A landscape with many valleys, sampled at points; each row gives a point and its height.
From any point a ball rolls to the lowest of the 4 points nearest to it. It stops when none of these is lower. Distance is the straight distance between rows; heights are no part of it.
q36 h=296: 103  96  85  91  92  98  90 100  80  97  76 114 103 133 109 102 113 109 115  94 111 111  96 120 108 113  66  97 105 115 116  81  81  85  86  75 113  96 113  98  94  74 105
q348 h=314:  97 104  85  94 100 114 107  91 101 100 119 106 124 108  81  89  69 134 114 108  92  93  85  95 108 116 108  86  97  90 101 116 104 131 155 132  71 103  95  97  99  82  75
q275 h=444: 108 119  80 121 118 113  71  79 109 106 107  89  57 118  82 130 101  80  99 108  68  90 113 131  46  89 113 106  62  75  91  95  84 123 132 101 117  97  71 117 108  97 135
q949 h=403:  76 108 104  87 104 129 113  89 112  93 110  80 103  77 123  94  99  85  89  95 125 146  87  89 117  79 115  80 103 120 115  80 116  76  91 110 100  91 121 107  64 122  96
q906 h=131: 117  80  97  97 116  57  86  97 100 122  98  89 117 113  72 121  82  95 108 108 109  67 110  97  94  65 108 127 107  76  72 114  98  92 108 137 111 108  81 115 115  96 127
q218 h=285: 105  87 107  93  88  84 113  92 105 103  67 110 118 149 117 102 104 107 108 108  97  77  97 108 102 113 100 100  98 108 104  89  83  96 100  77 104 117 125  94 107  73  97
q834 h=93:  98  95 102 103  91 105  89 128 113 114  94 107  98 113 105  93 106  89 112 119  87  44  96 107 116  81 110  99  93  72  98  87 100 116 137  96  86  93 115  96 121  84 126
q690 h=382:  98 107 117 130 108 110  94 100 103  69 129  79  89  65 120  86 112  98  82  75  97 106  94 100 122 132  88  61 114  92 121 108 140  93  67 103 121  84  98 110 101 111  53
q197 h=339: 122  74 106 116  93  73  99  98  98 119  72  96 112 146 102 102 100 100 103 101 101  61  98 112 111 104  95 113 111  90  98  81  96  92 108 104 108 109 111 105 112  70 108
q458 h=123: 109  90 106 111 110  63  84 102 106 125  93  82 103 114  75 105  97  91  96 112 106  62 112 102  98  73 100 120 101  76  81  98  92  91 125 136 102 105  80 120 127  91 124
q858 h=247: 103 109 106 103 100 102 124 110 111  92 115 105  78  90  81 103 112 125  93  85  89 131  98  96  87 138  74  95  91 123 102 119  93  83  84 105  75 118  85  88  98 111  67
q290 h=473:  83 102 118  85 101 126 116  82 112  98 110  78 102  77 128  88  98  85  82  96 133 147  97  97 114  87 122  88 104 119 117  81 119  81  88 114 102  85 113 101  73 129  84
q267 h=150:  91 100 103  71  95 101 120  98  99  87  83 124 108 103 112 110 100 120 101  85  90 120  86 109  97 115  91  90  90 137 101  98  79  81  97  67  95 109 116  99  86  95 101
q914 h=437: 123  90  77 123  99 106  91 102 108  90  88  92  70 105 101 119 112  96  84  98  46  75 105 115  60 105 139  96  61  66  96 120 102 120 114  65 109 117  77 104 109  84 149
q752 h=83:  90  96  92  80  91 102 114  97  99  91  81 118 110 119 118 113 104 118 109  93 103 115  90 116 100 113  78  91  94 130 109  94  77  82  88  70 105 110 123 101  92  84 108
q773 h=363: 101 104 106 100  93 121 110  91  85 107  79  63 122  83 117  96 111  85  68 100 142 146 110  98 127  92  84  73 123 100 120  71 102 103  81 108  85  95 112 106  68  99  89
q799 h=276:  83 108  84  84  95 113  99 107  79  90  85  99 108 109 119 104 112 115  98  91 113 134  88 105 117  91  66  87 106 125 111  85  85  80  97  79 100  89 121 100  82  84 112
q137 h=427: 112  99  77 108  96 118  75 110 104 101 106 114  77  92  95 111 111  77 112  98  68  54  95 115  84  88 130  90  70  74 117  94  95 123 123  66 104  96  76 108 114  79 141
q359 h=271:  88 109 122  94 113 122 107 103 102  84 127  92  88  74 124  89  93  96 102  84 109 139  75  96 115 100 110  84  87 113 108  95 133  76  83 120 101  85 102 100  73 130  83
q114 h=300: 104  94 101 115 102  97  81 120 112 124 104  93  86 115  93  99 117  85 102 118  99  48 103 111 104  75 105 109  96  75  97  84  92 109 144 110  87  99 102 105 127  91 124
q170 h=454: 121  92  81 133 118 113  86  99 112  91  95  85  65 124 106 125 108  93  90 105  53  77 109 115  50 102 136 108  64  66  89 117  93 110 117  76 117 108  80 103 107  88 150
q744 h=286:  91 118 115  94 112 109 117 109  97  81 123 103  85  73 113  97  96 110 103  72 106 149  72 100 102 104  98  78  87 121 103 114 118  69  76 116  96  97  93 104  77 124  92
q143 h=169: 100 106 100  85  89  92 127  86  99 110 103 107 122 110  94  86  76 125 112 115  85  91  87  88 109 106 108  95  83  97  90 107 105 134 134 116  71 108 110  82  92  88  81
q278 h=666:  90 100 125  94  96 132 115  72 115 108  97  75 123  79 117 101 101  76  69 107 146 142 113  96 114 101 110  89 126 111 126  76 113  86  78 118 101  95 121  99  69 116  84
q676 h=298:  88 111  99 102  92 122 106  95  81 103  92  69 111  98 127  98 115  83  79 106 133 144 103  93 130  90  72  77 113 102 121  71  96  90  93 105  92  92 117 103  68  97  97
q839 h=461:  92 110 116 126 100 107 106 123 104  74 125  81  79  68 115  86 126 110  76  71  91 115  91  91 114 133  83  62 118  98 118 119 121  76  69 106 106  90  95 112 104 114  65
q380 h=378: 100 111  96 110 106  98  69 101 115 117 110  90  69  93  70 115 110  79 101 123  98  70 124 109  77  61 103 108  79  81  99  80  77 106 137 122  92  95  74 120 131  99 132
q398 h=205: 105  82  82  78 127  85  93  68  77 111 101 115 115 133  91 110  74  90 120 112 111  79 119  80  81  78 109 137 114  95  67 111 105 112  83 112 131 102  93  93  91 100 143
q244 h=404: 103  98  89  91  96  97 133  85 108 103 110 107  98 121  81  91  86 135 111 102  91 119 107  92  91 135 103 106  91 115  95 111 100 119 116 117  69 112  98  86  93 103  55
q613 h=410:  97  92  72 109  80 112 117  82 125  80 115 103  78 126  88  85  98 139 104 108  91 119 118 104  94 144 102 104 112 115 107 116 110 110 127 102  79  99 105  94 107 102  39
q753 h=157: 126  79 105 116 104  59  91  93  92 125  82  87 110 142  88 107  92  98 107 104 105  72 105 113 100  89  98 121 110  83  92  98  94  98 111 127 110 112  94 114 117  76 104
q207 h=309: 107  99 110  71  93  88 140  89 109  93  85 125 108 106  98 104  87 127 105  98  83 110  90  98  91 126  92 104  80 127  91 105  89  99  93  86  79 131 108  86  87  98  79
q522 h=373:  94  92  90  88 125  97  98  67  81 108 101 122 109 140 102 121  82  78 116 117 123  76 121  79  70  85 108 136 123  92  71 106  94 112  83 108 136  97 106  84  89 100 146
q35 h=137: 128  74  91 103 114  59  84  94  88 120  94  92 114 132  81 109  86  93 118 104 106  73 108 103  94  83 111 129 114  80  75 108 101  95 102 126 123 106  82 108 111  91 114
q923 h=299:  79 118 102 103  80 101 106 107 121  67 112  79  79  71 104  72 135 109  68  90  59 120  93  98 114 126  82  85 124 105 106 121 112  76  87  66  98  89  99  96 128 121  61
q429 h=256: 108 103 137 101  99 107 100  94 116 106 117 102  85  54 120  72  98  77  93  88 121 125 107 108 113 106 123 124 107 114 114  89 131  96  74 120 118  90 106  88  83 140  53
q513 h=218: 102 116 107  77 103  95 129 104 104  86 106 111  97  93  96 110  99 123 107  80  90 140  81  99  91 122  85  92  81 130  98 109  86  69  79  89  83 123  97  95  86 118  91
q161 h=356:  99  94 110  98  91  95 110 115 113 115  87 109 111 121 111  88  99  93 106 120  90  47  92  96 119  85 119  99  93  80  91  91 101 115 135  96  81  95 117  91 115  81 116
q148 h=226: 108  98 101  90  98  90 133 100 110  95 104 109  89  90  86 103 101 126 104  88  83 133  97  94  88 130  84  99  85 128  91 126  86  85  84 100  75 127  98  87  92 116  75
q324 h=425:  87 124  89  97 109  87  74  92 113 113  89  83  88  85  57 117  96  77  94 124  95  84 130  95  62  51 107 105  72  88  80  92  71 115 119 117  98  95  72 124 116 119 135
q531 h=614:  61 121 116 143 125 100  56 115  78  99  73 115 113 112  91 140  83  70  94 121 126  64 105  84  69  65 112 108 109  70  78 111  78 120  76 113 117 101 113 100 114  76 144
q538 h=164: 131  75  96 110 106  56  88  95  87 122  85  94 106 144  89 106  89 104 115 103 110  72 101 110  97  94  98 130 107  84  85 101 100  98 104 122 117 113  95 110 118  76 104
q40 h=388: 102 108  82  97  92 105  93 119  63 103  88  89 100 114 110  89 122  95  99  94 119 138  99 104 121  88  49  91 105 110 108  78  79  97  96  87  92  90 103 106  86  83 105
q123 h=292:  77 118 100 101  69 104 105 102 122  58 107  88  80  75 101  73 131 114  74 103  61 127  94 103 109 130  87  98 127 116 109 118 108  81  96  57  89  90 101  88 124 121  60
q459 h=278: 100 105 136 110 111 114 100 101 107  92 132  95  80  62 124  81  96  88  99  83 119 132  86 103 115 102 112  91  96 102 123  96 142  91  74 131 106  85 102 101  81 132  63
q209 h=220: 104 102  99  97 116  77  83 104 111 118  90  89 117  93  65 124  86  86  95 113  94  66 125  87  85  46 117 117  98  81  68 111  86  92 108 129 105 105  75 122 118 104 141
q268 h=282:  92  95  77 108  75 108 111  96 124  66 106 109  70 115 100  83 113 138  96 105  73 124 117 106 102 137 108 102 114 116 108 114 114  98 112  73  86  95 109  85 116 108  39
q608 h=312: 104 105 129 119 108 108  82  92  95  90 130  99  85  59 117  72 102  88  90  86 113 105  99 103 119 121  99  94 114  97 121  96 145 111  65 117 120  76 108 101 100 115  40
q132 h=609:  62 116 105 128 121  98  71 119  94 100  78 116 118  98  84 136  83  77  84 115 124  57 119  77  73  64 112  98 110  77  69 110  72 113  76 108 124  98  99 111 117  87 151
q580 h=304:  83 112 119 112  89 102 100  90 113  64 123  70 108  54 129  77 125 104  68  79  76 101  87  91 127 121 100  62 126  95 115 109 128  90  75  84 130  79 103 114 116 115  58
q383 h=270:  83 116  93  78  97 122 106 102  88  84  99  98 103  99 124 106 110 105  92  93 114 141  83  95 116  97  79  74  99 131 108  81  92  68  99  87  98  86 114 107  74 101 118
q22 h=232: 108  97 100  76  88  87 130  84 106 104  92 110 119 114  97  91  78 120 111 109  81 104  90  87 103 120 109 107  79 115  88 104  97 130 111 104  72 125 111  83  98  97  76
q805 h=667:  73 101 103 109 119  90  75 109 103 105  87 109 124  87  79 133  79  84  90 112 115  57 121  77  78  55 115 105 112  82  66 125  81 105  85 117 120 103  94 119 113  96 151
q794 h=53: 124  86  78  96  97  77  87 106  56 108  80 112  92 130 100 100 112 103 126  89 120 118 107 119 107  97  60 121 101 111 107  85  87  97  91  87 108  94  92 100  98  85 102
q440 h=384: 103  86 107 106  89  84  97 112 116 129  82  96 106 129 106  90 101 100 101 116  98  50  96 105 114  92 107 112 100  82  92  87  97 103 123 103  93 106 120  97 120  74 113
q883 h=233: 132  74  85 104 102  67  89  89  66 118  79 102 104 144  93 106 101  99 124  99 112  99 110 116  96 102  88 128 105 103  92  92  99  97  92 102 118 101  92 101 106  80  99
q702 h=340: 117  80  96  95  94  76  99 100  89 103  70 109 104 150 109 104 105 112 118 101 104  92 101 113 107 111  80 110 112 113 100  83  83  92  93  84 115 108 115 101 104  72 104
q790 h=242:  98 115  96  80  93  95 115  94  93 108 109 111 131 101  88  87  74 120 120 111  88  79  89  89 111  98 110  91  83  93  93 112 107 134 141 115  72 102 105  81 101  88  83
q13 h=48: 106  84 107 115 103  78  86 110 113 125  91  84  95 129  96 105 106  92 103 122 100  48  95 111 108  86 106 111 105  72 100  80  91 100 128 121  93 105 107 103 124  83 115
q413 h=631:  97 105 114 122 104 107 115 116  98  82 122  89  73  77 105  92 115 118  83  64  93 129  85 102 107 132  72  78  97 110 104 120 117  75  71 115  96  99  79  99  95 119  77
q694 h=433: 129  93  77 118  99 109  80 104 105  93  93 104  78 101  98 118 106  81  98  98  54  74 101 112  63  97 144  94  60  69 107 112 100 122 116  53 110 110  75 103 113  86 146
q254 h=313:  73 121 120  91  83  92 101  98 123  57 118  71  98  56 117  68 127  98  68  95  52 124  79  87 121 124  88  75 119 103 104 118 113  79  81  71 103  82  99  99 129 125  60
q372 h=142:  94  98 127  96 103 124 106  81 126 103 114  92  97  71 119  84  92  80  86  95 130 137 101  99 115  95 133 112 110 119 122  82 132  78  82 115 114  94 119  97  75 144  79
q350 h=272: 103  86 104  80  86  82 120  92 106  99  67 119 115 136 115 100 100 113 107 104  90  84  99 101 114 110 100 101  93 113  99  89  84  99  97  71  98 117 124  93 100  74 102
q139 h=167:  91 107  93  94  95 120 103 116  67  96  90  81 110  98 120  93 119  86  88  97 128 140 104  99 128  90  60  84 110 107 112  74  86  95  90  91  92  90 117 106  82  95 104
q967 h=248:  89 109 110  78 103 112 114 106  97  84 105 106  96  90 112 103  93 108 106  83 101 145  68 102 105 101  89  78  90 132 102 103  89  67  91  91  95  99 107 105  78 113 102
q876 h=275:  99  90 124  87  89 122 103  82 140 121 108  97 123  56 103  93  89  84  82  87 154 133 116 121 101 124 121 121 146 127 123  96 103  76  77 109 125  98 115 101  87 129  79
q691 h=73: 106  93 104 118 103  88  73 115 112 130 101  88  86 104  76 107 114  86  99 125 100  54 106 107  97  72  99 112  94  79  95  79  82 102 136 130  90 100  88 113 129  97 124
q468 h=402: 124  93  84 103  96 104 107 132  47 116  87  82 107 101 100  87 125  81 107  96 121 138 109 103 127  82  76 115 111  97  85  81  91 106  80  92  82  96  83  96  85 107 120
q959 h=204: 118  83  78  81 120  81  97  77  72 109  96 119 101 134  93 108  87  89 123 106 112  86 124  88  85  79 103 144 115  99  69 110 104 112  82 105 130  96  81  91  98 110 133
q122 h=302:  75 119 109 107  78 103 106 106 122  62 117  69  98  67 112  78 136 103  64  86  62 116  90  88 121 130  84  77 126 102 112 119 118  80  84  72 101  88  98 105 127 123  65
q654 h=244:  94 102 133  97 115 126 116  90 112  94 125  92  90  67 123  85  94  81  98  92 124 142  86  97 114  88 130  96 100 120 118  82 135  85  86 117 111  84 104 102  76 140  70
q721 h=430:  95 107 119 127 106 110  94 111 101  78 135  89  81  68 117  89 110 102  83  71  98 117  85  95 116 128  87  64 110  99 116 110 132  83  67 112 107  91  95 109  97 111  60
q990 h=406: 101 108  84  97  88 115  77 121  98 102 100 122 105  85  86 102  95  87 111 102  72  49  90 109 101  83 116  87  76  71 115 102  95 124 133  76  90  91  85  96 113  81 132
q5 h=152:  90 103  81 108  74 114 111 109 123  68 104  98  68 102  93  81 130 127  81 104  80 122 113  98  93 141  89 104 121 118 107 118  99  92 102  68  81  98 107  91 118 115  51
q650 h=277:  90 112  83  87  92 114  97 110  71  98  87  90 106 111 117  99 117  94  95  94 119 138  93 108 120  97  52  87 107 116 114  78  87  86  93  83  99  87 119 104  80  92 106
q308 h=235:  98  92 135  97 102 118 106  88 131 108 113 101  96  55 116  74  97  83  93  95 135 139 108 108 108 104 135 120 121 116 116  91 130  85  79 112 119  91 114  91  86 138  59
q196 h=375: 101  93  85 108  91 115 117  82 110  94 125  99 107 123  89  87  80 144 111 109  96 108 101 103 100 131 107  92 100 102  99 118 105 124 153 121  75  95 104  93 100  94  53
q899 h=383:  80 114 100 108 125  95  77  80  78 110  93 117 114 130 104 128  78  78 103 123 127  61 112  74  77  77 112 128 127  78  71 120  91 119  82 110 129  92 117  94  97  80 146
q856 h=435: 105 101  83 114 107 120  67 105 109 106 111 105  58 102  87 123 113  76 106 113  84  67 103 131  72  85 115  93  72  77 108  88  87 120 130  89 108  88  78 105 117  98 142
q958 h=301:  89  91  94  92 128  80  86  80  84 106  98 110 126 126  88 126  69  90 114 115 117  66 118  78  82  69 111 129 129  84  64 119 102 104  93 117 131 100 100 106  95  99 149
q454 h=234:  98 112 114  93 103  92 123 112  99  92 116 107  86  79 100 103  97 124 104  75  87 137  79 102  96 122  81  93  83 123 104 114  95  74  78 103  82 112  86 100  81 115  89
q248 h=221:  90 112 107  76 103 104 121 108 105  87 103 113  99  84 105 112  91 125 108  77  92 141  77 103  99 114  86  94  83 130  98 114  91  63  84  91  91 110  99  97  80 110 102
q556 h=320: 103 112  96  91  94 107  99  97  94 111 117 112 139  91  85  92  71 117 119 107  81  79  78  94 107  99 106  82  82  85 106 119 101 135 158 112  73 105  97  91 101  82 101
q796 h=163: 122  75  74  78 118  92 101  91  62 115  99 115  93 129  90 104 100  91 127 105 122 103 121  97  87  86  96 150 113 112  73  95  89 104  85  93 123  96  78  92  91 114 132
q142 h=151: 104  97  81 109  91 106 123  82 121  90 114 102  88 120  87  90  99 138 100 109  91 119 112  99  92 140  92 106  99 117 101 114  99 112 109 109  76 108 105  83  99 107  42
q453 h=262: 120  84  82  99  94  81  90 103  72 102  71 111  98 140 100 103 108 108 116  89 113 104 104 120 104 108  66 109 107 115 110  84  82  99  97  82 113  98 108 103 100  69  98
q292 h=240: 102 100 107  80  88  83 129  95 111 104  83 114 127 117 106  86  84 113 109 119  87  86  88  90 112 106 113 102  84 104  84  99 104 118 118  87  72 116 123  89 100  88  87
q739 h=128: 118  83 109 115 109  67  81 106 107 127  93  80 109 124  84 109 100  89 102 113 105  61 107 102 105  75 105 117 105  75  90  94  91  93 121 134 100 112  92 113 126  88 114
q299 h=162: 120  70  90  83 116  75  91  77  76 108  92 112 116 137  86 114  80  90 126 100 109  80 116  86  84  75 109 135 113  97  72 112 104 107  93 115 132  99  88  98  98 102 132
q872 h=192: 129  79  72  87 103  79  96  96  57 112  94 109  96 130  88  95 100 101 134  88 116 112 110 106  93  90  77 136 107 107  89  92  91 103  84  91 111  99  77  93  95  97 118
q241 h=217: 113 102  81  97  90  91  90 114  59  98  79 108  98 129 102  99 117 104 117  93 116 125 100 110 107 103  54 105 103 114 113  75  79  96  92  83 102  92 105  98  95  78 105
q213 h=295: 103  80 110  97  81  80 110  90 112 114  70 105 111 141 114  99 100 104 105 114  96  65  98 107 113 105 104 103  96  97  96  91  96 104 114  90  95 112 126 103 110  75 101
q206 h=307: 103 101 101  99 117  84  71 102 109 122  96  88  98  85  63 116 102  84  99 116  94  68 127  94  79  56 107 114  87  84  80  98  79 101 128 132  95 102  70 116 126 113 134
q718 h=334: 106 108 129 122 109 114 100 106  95  83 137  90  75  68 115  87 105 103  97  67 103 121  81  98 113 118  92  79 101  96 116 109 131  85  71 124 108  83  92 108  91 118  69
q550 h=297: 118  90  73  95  97  97 104 129  45 111  83  99  97 111 101  89 120  95 117  93 115 136 104 111 115  87  64 119 108 105  95  83  88  99  86  87  96  88  78  96  89 101 114
q925 h=434: 107  99  87 105  89 100 127  91 119  96 114 106  74 112  79  91 106 134 100 106  85 122 117  95  88 146  87 110  97 123 103 113  97 103 101 101  81 114  98  90 103 108  48
q823 h=436: 112 111  80 122 110 114  67  90 111 106 116  98  57 104  82 129 113  78 104 108  86  76 108 128  58  88 112 101  67  80 106  85  81 115 130  93 114  96  77 117 113  98 139
q962 h=236:  91  92 130  94 100 124 109  84 138 110 109  93 106  63 118  93  97  84  81 100 143 139 107 106 106 106 132 118 126 121 123  86 118  77  82 115 117  97 115  93  79 139  75
q497 h=380:  98 107  97 101  92 114 106 106  68 109  82  69 114  91 115  94 123  82  71  99 131 146 100  91 134  85  75  79 115  99 116  75  98 104  84 102  85  98 111 104  73 100 103
q911 h=310:  88 106 110 124  89 105 108 116 118  66 119  73  85  66 107  83 123 116  70  74  78 110  95  91 115 137  83  70 126 103 111 123 121  79  74  89 107  89  93 104 116 115  62
q540 h=255: 129  81  70  87 100  94 104 117  57 112  95 101  90 111  92  90 122  88 120  94 114 125 119 107 106  87  77 135 108 112  77  83  88 100  80  88 104  95  79  81  90 108 129
q905 h=196:  93 104 107  76 103  96 121 101 106  90  92 122 105  97 108 109  92 123 110  95  85 129  84  98  95 111  89  95  83 132  95 105  88  76  80  85  93 116 107  95  83 101 104
q798 h=303: 109 102 105  78  99  85 141  81 114  99  94 117 111 112  92  96  85 123 106 103  85 109  98  87  96 128 100 106  79 123  91 107  92 115  99  98  77 123 109  85  85 102  65
q232 h=426: 106  95 100  93  96  99 129  80 104 102 113 107 108 119  82  91  78 133 111 115  89 114  99  90  96 131 103  97  86 109  95 112 101 127 130 120  66 117 102  87  97  88  56
q888 h=400:  94 102 104  85  84  99 116 104 105 107  96 109 121 110 108  88  79 109 113 119  84  59  82  93 115  89 121  96  86  86  90  98 105 128 133 104  73 101 117  84 104  81 105
q576 h=648:  74 105 104 113 127  95  71 108 100  96  81 115 126  90  85 136  82  85  88 111 115  55 122  75  75  64 115 103 113  77  72 119  77 106  84 115 116  98 102 109 105  90 155
q968 h=347:  99 116  87  88  93 110  94 104  93 108 113 112 139  75  76  99  76 115 114 101  76  73  79  93 104  95 103  76  80  78 117 116  95 131 149 100  82 110  84  93 109  79 111
q169 h=438: 125 103  72 108  88 113  86 110  93  92 100 107  95  79  90 108 106  82  97  92  51  72  92 106  72  89 125  81  66  67 117 109  90 133 119  60 102 115  74  96 114  76 130
q417 h=589:  67 116  97 115 117  92  76 117 107 102  76 104 124  84  72 137  86  84  77 118 117  55 132  76  75  60 112  95 107  81  66 112  73 109  82 109 118 100  91 118 117  99 154
q708 h=362:  99  99  90  99  87 113  78 124 108 111 100 123  97  91  97  96 102  87 114 111  77  47  86 109 110  80 116  92  85  75 107  92  99 120 138  85  91  89  98  97 117  86 131
q221 h=118:  90  97 106  66  94  91 126  94 111  92  76 121 116 113 115 115  94 124 104  94  94 112  89 103  95 121  96  99  84 126  94  98  85  84  87  65  96 126 116  95  85  92  98
q63 h=345:  98  94 110  76  86  82 136  87 113  99  86 117 118 123 110  96  89 120 113 107  84 100  92  97  95 121 102 108  82 119  86 106  96 103  98  80  80 123 117  85  95  96  89
q818 h=323:  96 112 114 108 108 103 113 117  98  85 125  99  79  70  92  99 110 120  93  71  95 140  76  97 101 130  84  85  87 118 106 117 108  74  76 112  88 109  86 100  87 119  80
q288 h=87: 105 111 130 126 114 109  95  99  97  85 134  92  73  63 120  86  99  98  92  72 109 118  87 100 116 117  98  82 103  93 125 103 149  97  69 121 115  87  97 101  89 120  58
q797 h=372:  90 111  98  78  90 106 105 113  94 112 103 115 129  91  94  82  77 104 119 114  75  65  82  90 116  83 113  88  78  84 100 110 110 129 145  94  71 100 103  90 110  82 112
q455 h=459:  97  96  91 109  95 115  81 128 113 122 106  98  85 105 100  99 111  85 108 117  96  45  97 115 106  80 110 100  90  76 105  85  93 112 142  94  88  91 103 106 120  93 135
q113 h=355:  96 111 120 128 105 114  88  94  97  71 132  93  92  53 125  82 108 103  82  79 106  98  93  96 118 133  89  73 121  95 127  97 144 107  67 106 137  79 109 107 103 110  45
q439 h=721:  96 103 108 118  99 109 115 120 109  86 126  87  70  77  99  89 125 123  84  74  83 122  91  99  97 142  68  77 103 106 113 124 111  77  71 105  96 106  89 105 107 113  63
q399 h=145: 128  71  86  99 112  61  87  86  72 117  93 104 105 136  90 108  83  96 125 100 111  86 107 106  92  90 104 138 108  95  85 102 109  99  95 112 124 101  84 106 100  87 109
q921 h=306: 105 108 141 119 101 116  83  89 105 101 126 113  77  45 117  68  97  86  93  82 121 113 100 102 119 116 101 114 113 102 121  90 140 109  68 114 120  87 113  90  98 122  41
q479 h=441:  74 112 100 110 125  92  71  90  85 110  87 115 117 124  95 131  70  83  97 117 125  64 115  71  80  67 111 114 125  78  66 116  89 117  76 122 124  97 116  92 104  84 150
q73 h=592:  84  97  92 100 127  83  78  95 102 107  87 105 128 101  84 129  74  88 103 109 114  56 118  75  85  63 121 117 118  77  64 125  92  98  91 119 118 103  98 109 105  97 147
q304 h=266:  91 111 124 104 114 114 106  99  97  85 129  92  74  69 120  89  94  96 105  78 115 133  77  96 113  99 114  85  98 109 118  98 134  81  79 125 106  86 102  99  77 132  72
q503 h=283:  93  94 126  85  94 127 110  77 134 114 102  90 122  66 109  90  96  80  74  97 149 141 118 106 109 109 122 106 133 119 120  84 113  80  82 104 115  98 122  97  75 129  70
q653 h=47:  94 106  92 113  88 108 116 119 121  74 114  92  68  89  93  86 134 124  80  94  79 121 109  91 100 149  77  94 114 120 106 128 103  78  91  84  82 103  98  98 116 117  54
q887 h=429: 110  99  82 101  93 117  76 114 100  98 103 122  97  84  86 104 103  82 113 103  71  62  88 116  88  89 128  82  70  73 116 104  96 130 130  65 101  98  73 104 112  83 143
q973 h=458: 102  97  84 105  94 105 125  83 112  92 115 102  95 120  86  91  82 137 110 114  93 108 109  94  98 134 104 104 106 113  97 109 108 126 132 115  70 102 106  87  97 100  47
q917 h=392:  95 106  95  85  92 103  89 119  99 113  98 119 121  88  96  87  93  99 116 111  78  55  84  95 114  82 112  85  84  81 100 106 105 128 143  92  74  90 100  95 110  82 124
q107 h=250: 106  93 140 101  97 115 105  93 131 118 113 111 101  48 113  72  93  89  89  90 142 128 108 116 107 116 129 133 131 121 117  95 121  84  78 107 117  96 112  91  94 134  65
q668 h=330: 116  79 103 107  90  75 103  93 100 109  76 105 108 149 111 103 105 102 114 109 100  71 104 110 105 103  94 111 114  98 105  83  89  97 104  93 104 112 117  98 108  64  96
q624 h=327:  80 112 100  92  98 130 115  94  90  91  92  72 112  88 127  99 104  87  82 100 131 144  93  87 123  87  92  74 116 118 119  76  98  79  89 111  92  84 128 106  69 107 103
q748 h=376: 115 109  84  88  85 107  84 114  90 102 107 118 130  70  83 101  91 102 108  92  68  70  83 100  87  93 107  75  71  77 127 114  96 134 140  71  90 111  75 100 113  79 124
q256 h=273:  74 114 103  81 106 121 113 106  97  79 108  96  98  80 122 102  94 105  97  86 106 145  76  98 110  93  96  75  95 129 103 101 101  67  87  96 100  91 113 106  68 118 109
q140 h=432: 114  93  77 120 102 116  75  99 106  99 104 104  67 108  98 125 108  83 104 101  61  68 105 121  62  94 133  93  65  73 115 105  89 117 118  65 112 101  76 106 118  89 144
q344 h=591: 104  99  94 114  89 100 105 121  56 110  78  71 114  93 115  88 123  76  85  97 127 146 105  98 130  86  76  93 116  92 101  78  96 101  83 101  76  95  93  94  76  97 101
q814 h=281:  98  91 110  85  80  89 122  97 110 111  77 105 126 127 115  90  93 108 107 124  83  67  85  94 115 100 109 107  93  95  87  92 103 114 117  85  82 114 128  92 104  83 103
q647 h=191: 103  95 100  85  85  92 111  95  97  95  71 119 114 128 114 113 107 116 110  93 101 102  96 116  96 113  78 101 107 122 108  84  86  92  94  69 106 115 126 101  99  77 101
q436 h=540: 101 120  83 114 115 103  66  94 111 109 107  91  66  97  64 129 105  74  94 125  88  86 127 117  57  67 108  99  68  85  96  83  72 120 130 112 100  92  71 120 122 112 123
q384 h=541:  73 115  94 104 111  96  80 113 109 103  79  95 119  76  65 126  93  80  81 121 104  67 139  71  61  55 120  99  88  85  71 103  75 114  90 102 108  95  82 119 118 116 144

Two balls start at each pair of points below. Name the first point that both come to, or write -.
q399, q668 -> -
q170, q538 -> -
q413, q148 -> q513
q823, q748 -> -

Call two points neighbours if one is among the 4 nearest of the other. Go from one point of each pair to the other, from neighbour to neighbour, staying as low as possible. Name the highest point that can't be avoided.
q13, q143 -> q36
q834, q13 -> q114
q139, q752 -> q799
q139, q288 -> q744
q288, q372 -> q459
q142, q653 -> q268
q794, q13 -> q872
